Points on a hilly landscape, in no order, each with its height.
A ball rolls from a point to whichever of its 2 nearest points has the largest drop for the distance, and stops where none of them is lower. Distance is the straight distance between rows; heights are no part of it.
fogig: [132 116 103  97 161 142 102 159 132 149 112 109  96  92 101 140  97 109
 123 128 173 149 109  79 129 173]  h=577
keges: [141  96 163 179 193 114 120 104  85  93  87 160 124 154 129 113 129  87
 149 135 110 132 127 125 138  38]  h=719
kipi: [148 105 102 127 116  91  90 141 125 146 128  98 134 132 103 102 118 103
 116  44 175 160 132 114 170 151]  h=725
Muris: [108 126 111  77 132 181  89 166 178 117 137 137 113  87 100 111 128 179
 193  87 169 144 131 133  82 170]  h=674
mer: [164 119 122 154 153  76 137 140  90 111 105 146 133 160 112 102 106 103
 117 113 141 157 159 106 158 110]  h=649
viza: [140 154 105 110 102 148 152 105 149 146 197 111 187 119 134 137 138 155
 158  54 145 138 120 132 150 197]  h=809
zun: [175 126 121 136 123 181 129  59 156 169  86 125 174 101 162 149 103  65
 116 196 151 122  81  86 101 133]  h=831
mabu: [149  55 182 139 183 145 109 128 135 149 108 118 113 153 133 113 126 104
  93 103 136 121 124 137 124  44]  h=476
kip: [143 133 156 145  98 123 188  81 149 180 155 105 184 130 209 141 192 142
  81 161  49 161 137 144  98 150]  h=695
tov: [101 112 119  99  88 113 104 133 145 135 158 108 103 134 107 141 114 143
  96 116 118  92 103 144 134 133]  h=332
lukad: [152 146 122  84  97 125 135  90 133 221 163  82  91 114 130 157 120  81
  56 156  84  96  90 114 124 124]  h=337
Babiv: [125  76 114 120 141 125  69 131 143 151 126  93 117 134 112 120 131  88
 131  57 166 133  99 107 159 123]  h=694
nefe: [102 200 154 132  98  97 170  90 110 133 151 154 117 158 155 182 134 132
 134 164  29 121 152 116 154 108]  h=736
bafu: [ 78 186  86 120  73 114 139 158 128 105 154 135 124 103 114 132 138 192
 143 112 122 120 155 151 125 207]  h=480
bobod: [117  70 102  80 140 118  72 139 116 131 129 110  61 150 111 127 122 108
 109  97 143 123 108 110 136 120]  h=656
Tezuk: [190  99 155 170 177 105  98 116 146 119 110 142 166 172 137  74 125 119
 157  76 156 168 150 138 179  97]  h=647
mika: [122 116 154 185 110 130 191  81 128 127 123 116 177 137 207 137 159 128
 106 149  76 155 123 141 137 147]  h=732
Gev: [142 109 136 114 120 154 160 119 109 151 121 114 113 125 130 158 104 103
  92 166 123 108 110 119  94  85]  h=634
gan: [157 103 142 194 173 100 110  97 111  93 100 150 159 160 139 101 138  75
 157  91 121 152 129 122 172  68]  h=684
Gibun: [ 85 123 120 112 104 105 100 128 130 102 132 127  99 158 110 116 129 151
 137 104 122 104 135 149 134 121]  h=430
gako: [114 157 178 134 135 152 168  94 106 103  99 165 139 144 145 151 127 140
 154 187 121 113 147 130  95  66]  h=414
fenov: [157 112 104 113 122 109 165 128  90 160 145  99 109 143 138 150  98  96
  86 178 118 120 120 103 132 113]  h=558
tuva: [146 165  98 148  89 113 169 181 160 140 173 115 180 117 103 118 138 157
  89 142 108 128 114 135 117 185]  h=527
popa: [ 91 114 113 128  96 140 118 177 134  95 122 119 115 100  95  87 139 201
 147 148 148  91 123 180  72 138]  h=186
Raz: [148 125 180 105 179 154 158 164 143 157 102 148 128 122 163 164  87 126
 119 163 125 156 136  81 110  91]  h=260
Busar: [130 184 170 118 104 156 176  84 123 142 122 142 154 134 158 177 128 138
 150 195  98 127 143 129  80  85]  h=322
tufu: [129 148  74 157 106  57 145 159  84 115 101 146 122 108 115 111 115 114
 128  95 162 155 185 115 148 170]  h=657
Topit: [130 125 129 185  87 176 169  75 140 134 110 128 190 108 200 125 150 109
 135 167 119 110 110 136 127 157]  h=767
Situ: [123 128 107 151 146 145 107 112 125 107 106 137 139 119 118 144 124  80
 182  98 162 141  98  92 154 125]  h=353
Nokid: [153  99 116  94 169 151 142 182 157 162 127 117 116 104 108 138  98 110
  92 165 134 139  96  90  97 136]  h=499
Dos: [158 143  94 108 108 127 142 102  78 190 174  98  82 129 153 150 119  68
  73 178 108 114 108  94 151 141]  h=462
fenep: [ 78 166 138 145 103  73 175 119  91 100 141 136  98 150 154 155 143 142
 103 148  47 128 143 134 164 144]  h=690
Giduf: [155 111 171  98 182 149 140 207 160 158 126 138 130  99 124 125 106 146
  99 157 130 154 121 101  87 107]  h=399
Sak: [134  68 161 120 186 118  97 164 145 145  93 125  95 143 126  97 113 122
 123 108 152 141 135 124 141  86]  h=550
Gapap: [100 144  94 176 122 115 120  89  78 116 116 122 138 117 123 136 144  67
 152 116 127 112  87  89 180 140]  h=433
Toluk: [143 137 125 143  96 140 184 114 165 169 193 105 190 120 176 137 199 140
  77 153  52 166 105 162 111 193]  h=658
zolak: [ 71 100 128 159 104 127 148 156 103  74  98 116 107 128 119  95 123 170
 126 166 122  71 115 175 106 125]  h=382
zote: [140 140  87 147 116  68 154 144  71 122 123 126 121 130 131 140 105 101
 118 132 133 145 141  90 170 152]  h=576
liren: [134 150 179 105 164 159 159 148 120 107  95 161 129 136 139 157  98 133
 151 187 127 145 145 105  94  67]  h=385
tepuv: [141 143  86 139 115 101 117 168 127 122 113 134 140 109 102 124 106 139
 142  96 172 171 176 118 127 167]  h=717
roz: [111 142 151 101 102 139 143  92 141 151 157 118  96 143 145 176 138 136
  94 127  84  83 124 160 112  70]  h=806
Guk: [122  92 213 109 193 151  90 119 136 140 114 163 100 158 126 130 157 135
 100 127 116 112 150 162 122  36]  h=377
vuz: [148  80 174 126 211 113  76 141 162 145 111 128 126 154 124  84 134 135
 163  70 144 178 154 122 171  86]  h=607
tar: [ 95 123 148  64 149 154  79 164 160 102 135 154  91 126 123 111 126 188
 189  96 139 153 159 143 103 127]  h=637
tato: [120 115 200 103 157 155  95  92 114 119 155 180 111 173 119 122 162 161
 102 122 112  94 159 201 125  54]  h=279
susot: [142  95 139 138 145 137 119 156 148 121 116 108 130 124 110 107 108 134
 128 117 156 133 125 142 119 111]  h=614
mudo: [118 159 105 139  91 119 159 148 157 151 184  86 167 102 148 128 178 153
  67 137  71 138  92 152 129 218]  h=608
lokom: [116  83 107 165 135 102 113 137  91  81  75 124  95 141 106  92 135 106
 149 127 167 115 123 136 131 118]  h=729
Daga: [189 122 146 168 170  96 122 148 143 104  84 145 159 153 136  88  97 115
 137 116 158 164 164 117 162 123]  h=685
turof: [139 174 149 125 106 178 174 124 144 131 116 132 173 103 143 163  91 130
 161 201 142 132 117 112  83 125]  h=153
kebez: [139 188 169 102  91 119 151  78 142 164 166 149 107 164 152 191 149 131
 104 129  48 102 153 133 124  69]  h=775
dil: [127 128 101 134 103 106 139 103 150 144 194 102 179 128 146 120 153 147
 115  44 124 138 116 157 176 197]  h=788
giz: [ 62 143  91 146  98  80 138 126  86 102 128 118  73 132 140 159 145 114
 103 130  78 103 116 128 177 163]  h=635
Figuf: [141 130 144  78 141 129 111 150 150 112 178 149 147 139  95  74 132 197
 131 105 141 138 162 177 103 152]  h=747
bovu: [149 133 110 170 114  99 132 118 125 135 149  98 177 144 130 120 144 113
 121  56 147 154 130 116 189 151]  h=758
tipu: [135 119 115  95 129 146 101 176 179 136 168 118 142 115  84 104 133 175
 141  99 145 135 132 149  80 156]  h=713
mula: [ 57 174  81 119  73  91 123 135  95  95 130 128  78 113 117 148 135 148
 132 118 112 100 144 131 140 191]  h=564
Sogab: [117 149 117 172 125 131 135 106 117  74 112 154 154 126 123 117 130 118
 198 114 159 126 128 132 138 125]  h=429
depa: [135 153 122 120 127 105 119 153 122  99 139 146 143 135 105  91 133 193
 157 105 150 156 190 153 127 156]  h=764
Rutem: [163 154 116 143 135 183 125 139 171 127 121 131 169  89 120 131  95 122
 181 126 187 137 117 113 111 172]  h=359
vadu: [177 112 112 119 161 186 127 113 141 163  91 122 124  82 159 141  77  61
 108 205 167 131  91  54 112 149]  h=862
Goda: [126 114 112  66 104 117 112 129 154 175 175  89  72 116 104 157 113 107
  57 144 111  75  90 127 118 133]  h=143
datu: [126 152 118 137 125 169 101  94 151 135 137 101 172 115 119 153 118 108
 175  88 177 134  99 108 148 170]  h=268
Bem: [120 102 118 159 162 116 134 112  73  92  99 139 106 137 116 126 130  77
 150 146 127 107 105 111 137  79]  h=756
zil: [161 117 127 159  90 188 158  66 162 149  86 143 193 103 179 145 123  96
 129 192 132 103 109 119  90 112]  h=801
sovem: [ 93 110 111 130 120  78  76 128 101  82 105 139  90 152  97  71 150 163
 156  88 123 134 158 167 144 104]  h=508
Nobi: [127 100  73  84 156 125  82 144  95 146 132 116  64 123 109 137 112  82
 119 120 172 130 112  79 146 165]  h=617
gomo: [144 130 163  90 112 143 153  93 148 171 168 120 117 142 149 170 172 178
  52 129  66  73 126 174  78  75]  h=835
Tupag: [121 153 189 113 158 140 127  87 113 113 156 180 127 181 131 155 156 154
 108 139  82 118 165 157 137  50]  h=368
Vunon: [ 90 148  83 128  83 129 131 183 144 116 141 114 130  93  91 108 141 189
 128 129 142 106 133 163  87 192]  h=367
maz: [132 164  98 141 110 105 139 106  86 147 125 105 136 111 123 148 115  85
 121 132 149 126 110  85 166 178]  h=506
Tuvad: [ 91 128 169  97 170 143  81 146 131  92 107 180  95 146 113 102 144 166
 195 125 136 148 158 146 121  95]  h=600
Foput: [113  93  95 137 107 120 112 155 110 114 103  96 107  96  93  96 118 126
 119 129 170  97 110 136 124 153]  h=677
Mumik: [150 171 115 115 113 188 143 167 171 118 135 134 169  85 108 144  88 137
 147 169 151 122 104 121  81 163]  h=324
diti: [ 94 125 135 113 151  94  46 129 116  67  92 168  88 138 100  81 156 146
 197  98 117 157 148 143 128  90]  h=559
bezap: [ 87 124 109 176 104 137 144 139 102  69  82 133 116 112 122 106 132 137
 187 142 154  93 128 150 125 137]  h=502

Where does a ball stop that starts at each point below?
tipu => Goda
zil => popa
roz => popa
Foput => tato
dil => Raz
gomo => popa
